Points, in no order, along strands that fork, close into loops and pass close to each other.
Points whose rows are less than 58.8 apart are linked; no others are. Some points are linked to none.
Z249: -3  -10  -7  6  -13  -2  -9  0  -6  -5  -15  -1  7  -2  4  -19  23  -13  -12  -14  -11  -12  -14  -4
Z99: -17  -24  27  -15  -40  11  5  -2  13  -4  -32  -17  9  24  -18  -24  11  -20  -4  -17  11  0  -15  14
Z956: -35  -18  12  -4  3  -13  -9  -8  37  -10  -27  -16  10  -3  9  -13  19  -2  -26  -17  2  -11  -7  -16
Z916: 2  -22  -27  0  28  12  -9  5  17  9  -23  4  -22  -13  5  -16  7  -4  -9  -9  2  -13  1  -36
Z963: 5  39  5  -31  10  6  -5  -12  1  13  8  4  2  -17  7  12  -22  23  45  15  5  28  -1  -37
Z61: -15  -7  14  6  -31  10  5  8  -17  -23  -19  -10  4  27  -11  -42  18  -7  -20  -37  -21  -2  -22  12
Z859: 26  -14  -24  4  -12  5  7  -1  -14  2  3  3  4  29  -3  6  26  -22  -4  0  9  -8  30  25
Z329: 6  21  -15  -9  28  28  -13  -14  -30  6  -8  12  7  -21  0  -9  1  17  34  0  -17  10  3  -22
Z760: 26  -21  -15  -17  27  0  -25  10  16  14  -8  8  -35  -10  -13  2  -21  8  15  1  19  2  27  -44
Z44: 33  34  -13  7  -7  32  10  -5  -25  15  0  0  -8  4  -6  12  -1  7  33  7  13  0  -22  15
Z976: 26  -7  -10  -11  -14  10  -15  -20  -24  8  -31  7  29  21  -9  1  25  -29  26  -3  -13  -15  22  10
Z764: 2  -6  -13  8  8  -21  -18  7  -13  3  -3  10  -2  -26  11  -27  1  0  -2  -3  -29  -6  -10  -39
Z634: 25  21  2  18  8  -13  4  8  -37  11  19  0  -1  -34  23  -5  -19  -3  7  6  -18  10  -23  5
Z983: 3  29  -18  -3  16  20  22  3  7  -9  27  -2  -9  21  8  30  7  17  8  10  22  7  11  0
Z694: 23  -11  8  -2  -29  -3  7  -3  -13  24  -5  -7  -3  -1  -23  14  -18  -17  14  22  28  6  -15  33
Z596: 7  4  1  -1  -13  -6  -3  0  -9  -12  29  11  19  19  5  28  -1  -5  24  15  -2  -2  27  32
Z170: 25  7  -8  25  23  10  -3  13  -25  21  3  4  -22  -30  17  -10  -18  6  11  -6  -6  0  -26  -8
Z54: 6  2  -6  16  -21  15  -1  4  -14  12  -10  -7  -19  10  -35  -6  3  13  1  7  3  9  -38  -2
Z117: 34  25  -26  -6  5  -14  -13  -3  -40  14  -1  8  -3  -12  20  -11  14  -6  20  6  -8  -4  -2  -28
Z310: -14  -9  9  -1  -23  -15  -10  -2  -14  7  -13  -18  -7  -15  -40  -15  -6  9  -20  1  -1  13  -29  -27
Z649: -3  -3  24  -1  -30  -10  18  10  -24  -16  5  -8  -2  13  15  -32  3  -17  -40  -20  -11  -1  -20  39
Z570: -10  23  10  -1  39  13  1  -10  25  -13  -12  -6  1  -17  41  3  7  7  4  -15  -3  -16  17  5
Z944: -39  -23  23  -8  0  -24  3  -1  29  -3  9  -20  4  -4  -11  12  -13  11  -33  4  26  13  15  -11
Z273: -6  -3  28  7  -26  18  -4  13  -6  -15  -27  -2  4  17  -1  -36  -6  -7  -10  -40  -34  -18  -29  35
Z594: -10  -1  4  14  -20  -5  -12  -1  0  -17  -8  29  23  15  21  -15  5  -5  11  -27  -35  -33  -12  16
Z685: 16  6  8  11  -18  29  5  -6  -34  13  -18  -19  -11  8  -44  0  3  -6  4  2  -5  13  -33  20
Z698: 11  -7  -22  8  -19  -28  -3  2  -28  3  38  28  -8  -13  -16  -7  -4  10  -5  17  -10  13  15  -3
Z333: 14  1  -1  -6  -19  -27  8  -4  -14  20  12  -4  -7  -21  -20  11  -25  0  -18  20  25  17  -8  -3
Z840: 10  -16  -16  23  7  28  22  3  18  14  1  -6  -19  13  -17  -1  13  0  -27  -9  24  -1  4  20
Z552: 4  24  -12  0  10  15  10  7  7  18  -10  -9  -25  -10  3  1  -7  11  7  7  16  2  -37  -34
Z21: 0  7  -4  3  -13  -13  -1  -6  -54  -1  8  -13  1  -4  -29  -10  9  -3  -23  5  -22  25  -17  -1
Z587: 38  30  -21  -11  -3  -19  -13  -12  -28  18  -1  15  -8  -4  6  1  6  11  45  15  4  -1  8  -33
Z627: -15  3  42  -19  -19  -4  10  -5  8  -14  -20  -10  16  4  27  -9  -11  -23  -17  -12  -11  -23  -14  52
Z406: -6  -19  -3  19  -12  21  29  2  10  8  -1  -15  -10  14  -28  -20  10  -3  -38  -17  28  13  -4  22
Z796: -10  -13  6  5  9  -18  -14  1  9  0  16  22  13  -30  18  -5  -19  0  13  9  -17  -1  7  -3
Z297: -20  -1  34  -26  -12  -4  4  -7  24  -19  -27  -18  19  17  26  5  7  -26  -11  -13  1  -14  3  37
Z484: 15  27  -5  -37  12  -9  -11  -7  13  9  3  2  -4  -8  18  12  -6  15  35  13  7  19  15  -54
Z462: 15  -11  3  32  -34  13  6  14  -15  11  2  -2  -28  20  -24  -20  -3  0  -4  -8  7  2  -34  18
Z761: -4  -11  16  -25  -15  -10  -9  -19  -11  12  -9  -15  23  -19  -24  20  -18  -11  12  17  5  14  1  14
Z972: 15  24  -11  13  1  42  22  3  -10  2  1  6  -10  9  -8  7  -5  15  4  -9  3  -7  -27  24
Z709: 18  -28  -18  6  16  27  -5  -11  1  20  -22  -12  9  -4  -38  3  16  -12  7  2  4  -1  24  9
Z58: -8  -1  -7  2  -15  -5  -23  -10  -9  -19  -7  24  31  12  10  -4  14  -7  23  -8  -35  -18  5  4
Z996: 30  2  -19  15  23  40  5  -8  -4  16  -12  2  8  -1  -6  6  12  -6  14  -18  -5  -16  19  33
Z902: -12  -23  11  17  -28  -3  23  6  1  6  13  -4  -6  8  -22  -15  -9  -2  -27  -10  22  12  -12  26
Z292: -5  -18  -23  11  23  4  -11  9  -11  -7  23  33  -7  -16  -6  -22  -1  15  4  1  -28  1  16  -15
Z937: -2  18  0  -1  5  4  5  -4  3  -14  2  4  13  1  19  8  3  -4  6  -6  -6  -10  -4  21
Z87: 10  18  3  12  27  -10  20  9  -20  11  34  14  -4  -40  30  -11  -29  4  -6  10  -8  16  -8  -1
Z512: 5  -17  23  -14  -53  -5  24  6  -28  -11  -5  -14  -3  22  6  -32  1  -26  -27  -11  0  -5  -3  35
Z936: -23  3  -2  -18  30  19  14  -9  23  2  -12  -26  -8  2  -14  19  6  9  -23  4  23  12  2  -19
Z47: -22  1  7  25  -21  -19  14  15  8  1  17  3  -18  1  7  -18  -13  13  -25  -4  9  9  -34  -9
Z782: 8  29  -15  17  3  -9  9  12  -13  -13  30  27  0  -5  29  -13  4  10  3  -1  -28  -4  -8  -11
Z89: 2  42  0  -16  9  12  -1  -7  9  6  -7  4  9  -1  34  9  5  10  35  -3  2  1  -20  -36
Z777: 3  0  3  37  0  6  -1  13  -15  9  -11  -17  -25  -9  -1  -21  2  -7  -23  -22  -12  0  -46  -10
Z804: -2  26  1  3  -6  -3  0  -5  -40  -17  23  7  21  -4  2  -8  7  2  0  9  -37  11  -11  12
Z388: 5  10  -17  9  -16  -8  -1  0  -17  -7  35  27  2  6  -7  3  -2  17  16  21  -12  8  8  -2
Z367: -17  11  19  -15  -4  -18  -3  -1  32  -21  7  -10  21  24  32  29  5  -7  6  8  8  -4  9  3
Z165: -26  1  19  18  -32  -8  -3  7  -24  -27  -1  -17  -1  14  -8  -35  13  1  -23  -32  -28  14  -34  -2
Z441: 1  18  7  -5  -16  -5  6  -2  -36  -25  13  12  22  7  12  -8  3  -13  -8  -3  -35  -1  -8  40
Z116: -5  1  20  10  -20  -2  10  1  -25  -19  7  7  13  1  11  -24  -1  -11  -27  -22  -34  -14  -10  55
Z315: 20  -9  -26  -5  23  -7  -19  9  -17  16  -8  16  -33  -25  -15  -23  -10  7  1  2  -1  4  -4  -48
Z675: 0  9  -17  -14  -18  -20  -4  3  3  -10  30  2  8  28  1  25  14  5  3  26  8  11  27  -16
Z998: 7  14  -7  18  -20  17  29  14  -4  -9  15  8  -12  26  1  -12  3  10  -29  -18  2  -3  -16  46
Z817: 21  0  -10  -11  -23  -24  -9  -8  -2  19  -15  -5  -16  7  -19  6  7  -4  15  20  18  -2  -9  -17
Z890: -35  -14  8  4  -24  -8  -17  -6  -12  -11  -7  -9  11  -3  -34  -30  7  17  -12  -11  -13  15  -21  -28
Z52: -10  0  4  21  -25  -14  -8  4  -44  -13  6  -12  -5  6  -19  -22  14  0  -24  -17  -28  21  -27  -4
Z113: -19  -27  -13  9  41  -6  -9  9  -1  -10  24  23  -11  -26  -5  -17  -14  11  -20  0  -16  9  37  -9
Z729: -13  -8  -16  1  20  32  -14  -2  18  -7  -1  6  3  21  -26  21  6  21  26  4  -3  3  25  -13
Z931: -4  0  8  -17  35  -31  2  -9  -5  0  12  -8  18  -40  32  10  -7  -14  -16  8  3  5  36  11
Z670: 5  11  -19  -17  1  -9  -9  0  0  -3  22  18  -16  -10  -28  -5  -11  29  7  20  -6  20  14  -44
Z258: 11  -18  -16  3  -24  -36  6  6  -22  11  31  6  -4  -11  -13  -1  -9  1  -25  13  17  13  9  11
Z25: 9  -12  -4  8  -43  -11  -3  12  18  -10  -1  22  0  56  22  -1  6  -15  12  -17  3  -27  12  18
Z10: -26  -3  25  3  1  -9  -17  -3  -6  1  -9  -8  15  -32  -8  -9  -20  8  0  4  -27  9  -31  -18
Z143: 16  8  14  2  -25  31  14  -1  -31  -3  -12  -15  -3  15  -18  -10  1  -16  -9  -8  -13  5  -30  38
Z264: 22  -22  -16  14  29  6  2  2  4  1  -7  -13  8  3  12  6  29  -23  -20  -13  4  -22  49  26
Z166: -7  3  -12  17  -5  19  -5  -5  -17  -2  23  24  -4  1  -35  0  -6  29  22  15  -17  10  -5  4
Z612: 7  -7  -1  -4  34  9  11  7  -1  1  16  -18  -2  -1  -3  31  1  4  -11  11  21  10  41  11
Z896: -15  -8  -1  21  34  -1  4  14  34  -13  16  12  -21  -4  26  1  -1  11  -13  -6  -1  -15  21  1
Z394: 27  -6  -20  1  -14  20  -6  -14  -13  3  -12  11  12  33  -14  7  27  -22  19  -6  -7  -13  27  28
Z475: 2  18  -10  -4  6  25  0  -1  1  6  -30  -11  -10  3  -5  2  14  5  1  -2  6  -4  -33  -30
Z352: -13  0  18  7  -42  -40  -13  8  9  -10  11  14  9  4  4  -18  -5  3  10  9  -15  3  -27  -26
Z272: -12  -16  -14  -10  17  20  -18  -10  -1  -3  3  5  3  -5  -39  7  -7  25  13  9  -9  15  27  -17
Z147: 0  32  12  -26  26  26  4  -25  -7  3  -24  -16  22  -17  27  16  14  -3  13  -9  5  0  3  20
Z220: 18  -14  -29  0  0  -18  -7  8  4  19  -5  3  -40  -10  -15  -14  1  11  -10  8  16  -3  -3  -44
Z244: -4  29  -11  -12  36  14  23  7  13  -1  32  2  -17  -4  20  18  -10  21  -3  13  20  19  10  -20
Z667: -24  -27  34  5  -4  -32  -8  12  49  1  17  -14  1  0  5  20  -24  6  -10  8  23  4  15  -6
Z549: -18  27  -8  -3  47  11  25  5  18  -15  20  -3  -20  -3  23  3  3  14  -26  -2  13  4  14  -13
Z740: -11  -1  -5  3  22  -17  3  15  35  -13  14  -2  -9  12  33  11  10  2  -17  -1  7  -13  18  -26
Z616: -8  -31  -9  10  14  14  -26  8  22  11  -13  14  -4  -6  -9  3  -11  7  29  -7  -4  -16  12  -16
Z554: 20  -10  -8  4  -11  1  2  3  16  19  -25  -1  -7  14  11  3  8  -30  13  -4  16  -21  -12  0
Z86: 4  -13  28  3  2  11  -6  -12  26  -1  -32  -8  17  -5  16  8  -6  -26  9  -17  -5  -28  10  49
Z679: 7  14  -15  -10  -40  -26  -2  -2  -3  -9  15  13  -9  46  -10  10  22  0  19  21  11  3  7  -10
Z678: 12  4  0  -4  -12  -12  -16  -6  15  10  -16  5  16  20  22  25  2  -13  53  7  8  -15  14  -12
Z106: 11  -14  2  12  -24  -5  -1  12  22  -9  -3  16  0  29  24  -5  7  -19  -3  -23  -1  -28  5  34
Z288: 14  -10  2  6  28  6  0  23  14  -14  -4  -21  13  41  11  24  37  -8  -18  -8  12  -26  42  5
Z191: -12  -3  8  -3  -13  7  0  -13  -6  0  0  -2  16  -5  -22  17  -11  2  15  13  -1  11  -9  22
Z112: -34  -12  16  -4  17  1  11  -4  26  -4  -2  -28  1  8  -19  18  7  7  -36  3  23  10  18  0
Z503: 6  -16  -16  -9  18  -1  9  -7  -7  12  -11  -15  2  -16  -8  6  15  -16  -26  3  10  6  20  0
Z990: -27  31  10  -1  50  28  5  -10  14  -17  -8  4  -1  -26  19  -2  4  19  2  -10  -16  -5  18  9
Z755: 10  21  -9  -20  5  -11  -6  -2  11  14  -8  1  -4  -5  31  12  0  1  33  8  18  -3  0  -44
Z259: 1  1  -20  20  -9  4  -1  14  23  -7  25  20  -12  31  -5  13  3  20  14  5  7  -6  4  -11
Z693: -29  -23  19  -1  16  -3  -20  -2  8  5  -11  4  -1  -37  -25  -16  -30  14  -7  2  -16  12  -13  -19
Z758: 16  -7  -10  -6  16  -8  -17  9  24  17  -13  10  -23  -7  13  6  -14  3  28  6  19  -4  0  -43
Z326: -22  -3  42  5  39  -4  -4  4  34  -13  15  -13  0  -14  13  26  -18  13  2  16  10  -1  36  10
Z708: 11  -21  13  -22  -52  -19  9  -3  -18  -6  -7  -8  0  31  11  -17  13  -41  -11  -3  9  -3  9  28
Z603: 6  45  -14  -15  21  26  -4  -13  -17  5  3  11  10  0  29  0  10  22  37  -2  -7  12  -4  -28
Z265: -9  14  22  -18  -18  -36  -5  -3  26  -13  15  1  29  9  27  25  -9  -8  24  22  -1  10  8  -2
Z108: 32  10  -17  2  -11  -12  -10  -5  -16  20  0  11  -14  -5  -14  4  -3  9  36  23  8  -5  0  -19
Z894: 13  9  -18  -3  22  4  3  -6  -11  -2  0  2  11  -9  25  4  13  -6  7  -6  -7  -9  15  3
Z400: -1  -13  -5  3  40  6  13  3  15  8  -2  -15  -10  -14  7  10  7  -4  -21  0  17  -1  24  4
Z120: -9  0  16  -4  -20  -22  -7  -2  7  -13  30  16  33  10  12  21  -12  -2  26  23  -14  7  21  18
Z737: -28  -5  21  11  -25  -24  -14  2  3  -8  -7  2  17  -8  4  -19  -6  0  2  -4  -25  1  -34  -10
Z696: 26  -5  -5  8  -27  -2  6  10  6  10  -12  11  -7  19  21  -15  2  -24  -2  -22  4  -33  -15  21
Z810: 0  6  1  3  -7  20  -10  -9  -25  6  2  5  3  -19  -42  5  -14  17  25  14  -11  11  -13  4
Z209: 4  2  -5  0  24  -19  6  7  1  2  28  23  -3  -34  19  -13  -25  3  2  10  -9  13  13  -15
Z517: -11  -3  8  30  -24  8  32  16  -5  -5  18  3  -21  14  -8  -20  -8  10  -34  -20  11  3  -29  35
Z104: 6  -3  -14  27  -29  -9  -7  13  20  -3  10  30  -10  38  14  5  2  2  19  -2  2  -21  -1  -2
Z677: -5  3  -2  -5  -2  -2  -19  -10  0  -6  -14  19  32  12  13  14  7  -12  40  0  -14  -12  14  -5
Z914: -33  -2  -8  -5  4  0  -10  -7  -10  -16  -6  -2  7  -1  -15  -18  19  17  -18  -3  -22  6  -11  -31
Z605: -34  -16  13  -4  25  8  -9  -10  15  -19  -3  -8  20  -7  -16  16  3  9  -3  5  -12  2  28  10
Z773: -2  -20  11  1  -6  -12  7  -3  -1  -4  1  -2  12  1  7  -1  7  -18  -17  -4  -1  -9  21  43
Z155: -2  8  7  -25  37  15  -9  -22  -7  4  -16  -11  23  -27  21  13  4  1  28  -2  1  3  32  6
Z32: -1  -18  -16  -21  21  -23  -10  8  8  -13  25  7  -1  -9  -10  6  -7  6  -20  10  0  19  44  -34
Z967: -1  38  -9  -15  21  21  17  -3  18  -11  2  -10  2  13  26  28  18  10  7  -1  16  -2  3  -4
Z448: -9  47  -2  1  17  23  31  -3  14  -18  1  -7  -11  2  18  8  9  13  -29  -10  6  -8  -20  26
Z939: -2  -23  -11  -12  24  -15  8  -9  -8  17  -3  -18  -8  -31  -17  -8  -11  -8  -47  0  16  11  12  -12
Z422: -12  4  33  -11  -26  1  9  2  0  -12  -12  -2  12  4  12  -1  -15  -13  0  -1  -5  -3  -30  38
Z968: 14  0  11  -8  -31  -20  -9  -3  -16  12  -20  -16  -5  1  -10  2  0  -18  5  11  6  7  -32  -3
Z952: 23  -10  -9  8  13  -1  1  8  13  -10  -7  -10  16  36  16  7  37  -24  -20  -19  1  -26  45  25
Z389: -9  29  -17  -3  30  1  27  0  -2  -6  15  0  -16  -14  29  -9  11  4  -44  0  7  6  -8  -7
Z208: 16  1  -1  -24  -23  8  -6  -19  -31  5  -37  -11  20  8  -13  -1  22  -30  17  6  -10  -7  -6  12
Z490: -12  -26  0  -14  58  3  -8  -3  -5  -4  8  3  -6  -30  -12  -4  -16  3  -16  3  -3  14  46  -1
Z100: 5  -8  -9  -17  -9  -35  -13  -1  3  -6  21  17  -1  -17  -17  1  -17  7  -10  13  -6  14  24  -41
Z138: -14  -33  8  7  7  10  4  7  27  1  -1  -33  -1  26  -29  11  12  1  -20  -3  26  10  26  6
Z130: -2  0  22  -7  41  -6  9  4  8  5  16  -24  7  -18  15  35  -17  3  -1  15  26  7  40  17
Z825: -23  -1  6  -23  4  -19  -5  -4  27  -3  1  -2  0  -19  -3  0  -14  13  -14  9  -1  16  -8  -46
Z98: 3  3  24  -22  -33  -27  -10  -9  -17  5  -5  -8  18  -11  -10  6  -18  -19  12  21  4  12  -26  7
Z392: 3  -10  -8  -15  16  -16  8  -5  -15  16  13  2  -11  -31  -14  4  -27  4  -27  11  12  16  2  -15
Z459: 14  20  8  5  -18  -4  -5  4  -17  3  -15  -8  1  2  14  1  -5  -14  13  0  -6  -6  -44  -5
Z142: -1  29  3  -7  36  30  7  -7  14  -6  6  -1  3  1  40  18  1  21  22  -5  9  0  20  -5
Z753: 24  31  -9  -7  1  29  4  -15  -31  3  -15  9  19  11  8  4  10  -8  26  -18  -17  -13  -3  33
Z347: -6  -15  -15  11  19  41  -9  0  30  3  -20  0  -11  15  -20  12  7  11  24  -6  4  -12  8  -16
Z317: -13  -27  7  -25  33  -11  -14  3  15  -9  7  -2  0  -19  -13  8  -19  4  -9  4  1  12  36  -22
Z846: 0  27  10  7  -1  3  3  -2  -9  -3  -5  5  14  -11  28  -4  -6  -5  17  -6  -18  -9  -29  2
Z945: 25  -3  -4  -12  -11  -4  -4  -4  11  16  -23  -11  7  12  19  23  7  -26  29  5  22  -10  3  5
Z893: -22  4  19  22  31  -11  -6  12  38  -26  12  15  2  -7  37  5  -6  9  1  -8  -18  -24  35  12
Z735: -5  7  -4  20  -21  -14  9  15  13  -5  14  16  -11  8  22  -12  -1  6  -14  -4  2  -8  -28  0
Z707: 24  16  -35  -6  23  -2  -3  -3  -39  2  6  12  6  -13  27  -15  23  -9  3  -9  -10  -6  16  -15
Z805: -38  -10  16  -11  -3  -25  -8  -4  40  -10  -11  -8  9  -9  11  1  -1  4  -7  3  3  0  -20  -36
Z309: 0  -29  1  -5  -19  -5  -18  -9  21  16  -39  -17  1  7  -23  -7  14  -15  -2  -3  16  -1  -8  -20
Z593: -14  -14  21  26  -15  3  -14  2  0  -15  -14  15  11  2  1  -25  -6  -2  -2  -31  -36  -22  -22  27
Z906: -1  3  -5  -13  33  -18  -2  4  -17  6  5  7  -8  -41  24  -21  -5  -5  -11  0  -15  9  -1  -28
Z815: -24  1  -7  -12  -7  13  -6  -7  10  -5  -17  -7  3  9  -23  2  15  12  0  0  -1  7  -17  -26
Z975: 6  13  -16  24  -26  2  0  15  18  -2  4  28  -15  28  20  -7  4  5  5  -14  -4  -28  -31  -5
Z774: 2  5  -23  0  18  32  28  2  9  -2  -1  -12  -9  16  -15  11  29  7  -31  -4  20  6  11  12
Z453: 6  10  -12  1  0  -5  1  1  -39  -2  11  1  1  -13  -8  -7  7  0  -15  11  -11  10  -10  4
Z55: 22  24  -4  0  -14  10  -6  -11  -32  15  -1  3  -6  -2  -18  9  -3  8  44  18  -1  6  -18  2
Z91: 20  22  -15  7  1  39  34  3  -4  2  6  5  -13  21  -5  10  0  1  -13  -10  14  -6  -9  48
Z509: 19  -25  1  5  -32  -9  18  3  -8  24  11  -5  -6  8  -9  5  -12  -20  -13  11  33  4  7  46
Z765: 31  18  -22  -2  17  33  20  -9  3  16  -28  -19  2  8  11  3  25  -19  -13  -19  18  -15  -1  15
Z381: -1  -28  24  -18  -46  3  3  -10  11  11  -28  -22  6  21  -21  -1  -6  -25  8  7  23  7  -10  17
Z22: -28  -30  -4  -11  8  4  -23  -16  3  -9  -9  -1  23  -14  -31  -2  6  10  0  0  -18  6  20  -6
Z167: -30  7  16  8  43  23  -3  -12  16  -23  -4  -6  7  -13  -1  12  7  17  -4  -1  -14  -10  37  24
Z341: 27  -13  -14  4  -20  5  21  -1  -19  9  7  -6  -5  17  -14  -6  14  -23  -20  4  18  4  7  37
Z563: 19  5  -27  -26  9  0  -5  -14  -20  12  -3  -7  -2  0  -25  24  11  5  12  18  17  13  31  -21
Z999: -5  16  21  -4  14  -14  6  -5  -26  10  -10  -22  7  -33  15  -3  -12  -17  -22  0  -7  6  -34  9
Z221: -12  -12  -2  1  -34  -42  -14  6  8  -3  17  9  2  -10  -15  -11  -7  13  -8  7  2  8  -2  -30
Z247: -11  -18  -9  5  22  1  -3  1  30  1  -32  -7  -2  -10  19  -12  22  -7  -16  -23  -2  -24  -8  -26
Z90: -9  9  -14  -20  21  11  -6  -4  5  -9  13  6  -12  0  -30  11  -14  29  7  16  3  26  18  -36
Z195: 28  -21  -31  -5  23  -3  -17  5  -11  22  1  22  -24  -18  -4  -10  -9  1  19  1  3  0  27  -27
Z385: -6  -20  -15  5  19  6  5  9  13  16  -8  -3  -29  -15  -13  -13  -5  13  -25  -2  13  4  -13  -33
Z472: -11  -12  -18  15  21  20  -16  1  6  -5  1  29  -2  -8  -1  -9  -2  15  22  -2  -25  -7  8  -19
Z895: -10  -30  19  -10  -18  4  -5  -9  38  9  -43  -23  13  11  -8  -11  17  -26  -8  -15  18  -8  -10  0
Z566: 3  -34  0  17  -4  9  -9  12  18  2  5  -10  1  28  -29  17  10  11  6  5  18  -1  32  9
Z127: 13  -22  21  6  -40  0  3  2  15  22  -15  -5  -1  10  -14  11  -19  -20  25  10  25  -3  -16  27
Z230: 3  -12  -3  11  -9  -35  -19  7  -14  4  11  19  16  -26  14  -17  -8  -6  3  9  -26  -5  -3  -12
Z363: 30  8  -10  4  13  43  -1  -16  -22  20  -29  -7  12  -8  -9  -4  12  -10  25  -16  -8  -13  -8  21
Z497: 21  27  -18  10  -6  20  5  4  -2  6  -24  1  -16  21  1  -5  19  -2  8  -15  -3  -21  -35  -15
Z256: 0  8  3  -14  37  22  -12  -20  -16  8  1  10  22  -33  12  4  -9  12  41  -1  -12  13  20  2
Z473: 3  8  15  -6  -3  -9  -3  -3  -1  14  11  1  -9  -33  -31  3  -46  17  5  21  0  18  -21  -26
Z892: 4  15  33  -13  -34  15  13  2  -27  -11  -8  -12  2  18  9  -5  -14  -18  -4  -7  -19  1  -33  43
Z651: -2  -11  5  2  29  -14  -4  21  29  -15  0  -23  3  31  23  19  30  -5  -23  -3  15  -20  33  -16
Z12: -19  -1  30  -9  -3  -11  -5  4  43  -25  -12  -19  15  34  27  26  11  -15  -7  -10  5  -20  20  23
Z474: 28  -5  4  27  -41  13  15  17  -13  9  9  16  -23  28  -11  -12  -12  -8  7  -6  3  -13  -20  39
Z328: 19  -24  -14  10  32  26  -2  -7  5  11  -19  -10  11  -2  -3  6  17  -15  4  -16  6  -13  40  21
Z853: 8  -28  -5  -4  -4  12  -14  -11  11  17  -25  -17  6  5  -37  11  5  -9  16  8  17  0  13  -7
Z203: 9  11  -28  14  6  18  0  6  10  6  11  20  -21  17  -9  11  -3  22  29  10  12  0  2  -23
Z544: 17  -4  -5  21  17  -7  3  13  -18  21  -9  -4  -26  -31  12  -15  -9  -8  -13  -9  0  -4  -33  -19
Z331: -7  25  -1  -6  12  -4  30  -2  -5  -9  5  -12  -3  -7  25  0  13  -11  -41  -4  10  -3  -17  21
Z431: -25  -7  17  26  -34  -12  0  13  -2  -10  1  -10  -8  9  -3  -33  3  9  -24  -24  -2  7  -43  -9
Z505: -1  21  -21  8  13  19  8  10  15  4  12  14  -29  2  3  1  -5  27  12  10  9  6  -23  -34
Z528: -13  -6  29  -10  20  -22  -3  13  43  -1  17  -9  2  -7  11  27  -30  5  5  15  15  5  23  -20
Z370: 34  -12  1  8  -53  -6  13  15  -23  11  9  9  -24  40  -8  -16  0  -17  6  7  16  -10  -10  31
Z324: -18  5  23  11  36  -3  -3  2  24  -15  20  8  14  -12  28  16  -14  17  21  10  -14  -7  35  10
Z671: -23  -2  16  9  -8  -4  2  -7  0  -2  20  9  15  -14  -14  4  -19  16  -1  11  -12  12  -10  16
Z5: -17  12  14  5  -2  0  14  -2  23  -17  16  2  1  10  15  15  -6  6  -6  -5  5  -6  -4  35
Z178: -12  -10  17  -4  15  -10  -6  0  8  8  8  14  -6  -47  -23  -8  -54  16  -7  9  -12  18  -9  -28
Z860: -31  9  22  12  -4  -15  19  -2  15  -17  33  10  8  -12  4  4  -13  9  -16  10  -4  9  2  23
Z286: -27  0  39  -12  -41  -17  -1  2  8  -17  -11  -8  19  7  5  -11  -10  -6  1  -8  -8  2  -38  13
Z212: 15  -3  -8  2  -53  -27  -1  -1  -11  2  14  9  -16  36  -10  -4  8  -7  9  18  14  -1  -4  12
Z652: -5  28  13  -11  -3  1  -3  -7  1  8  9  0  4  -19  -16  16  -26  19  26  23  3  22  -22  -24
Z43: -23  3  2  1  6  -8  5  4  -18  2  0  -18  -10  -19  -20  -15  -6  11  -40  0  -1  21  -32  -36
Z618: -6  -9  -18  -10  -2  -18  -5  5  -3  -13  34  5  8  10  -10  13  12  11  -12  16  3  17  41  -9

A piece is two or more points that can be reached from each other along the links. Count, over all rows, the pieces, the separate loops (a circle has one, a figure eight two, a Y none), the forks (points with three links) and the tips (points with one).
pieces -> 4
loops -> 7
forks -> 19
tips -> 13

A tip is a point with one link. Name the tips that can be reached along the links from each point below, in the order of the rows.
Z503 -> Z936, Z208, Z753, Z774, Z566
Z10 -> Z596, Z147, Z448, Z825
Z906 -> Z777
Z552 -> Z708, Z497, Z43
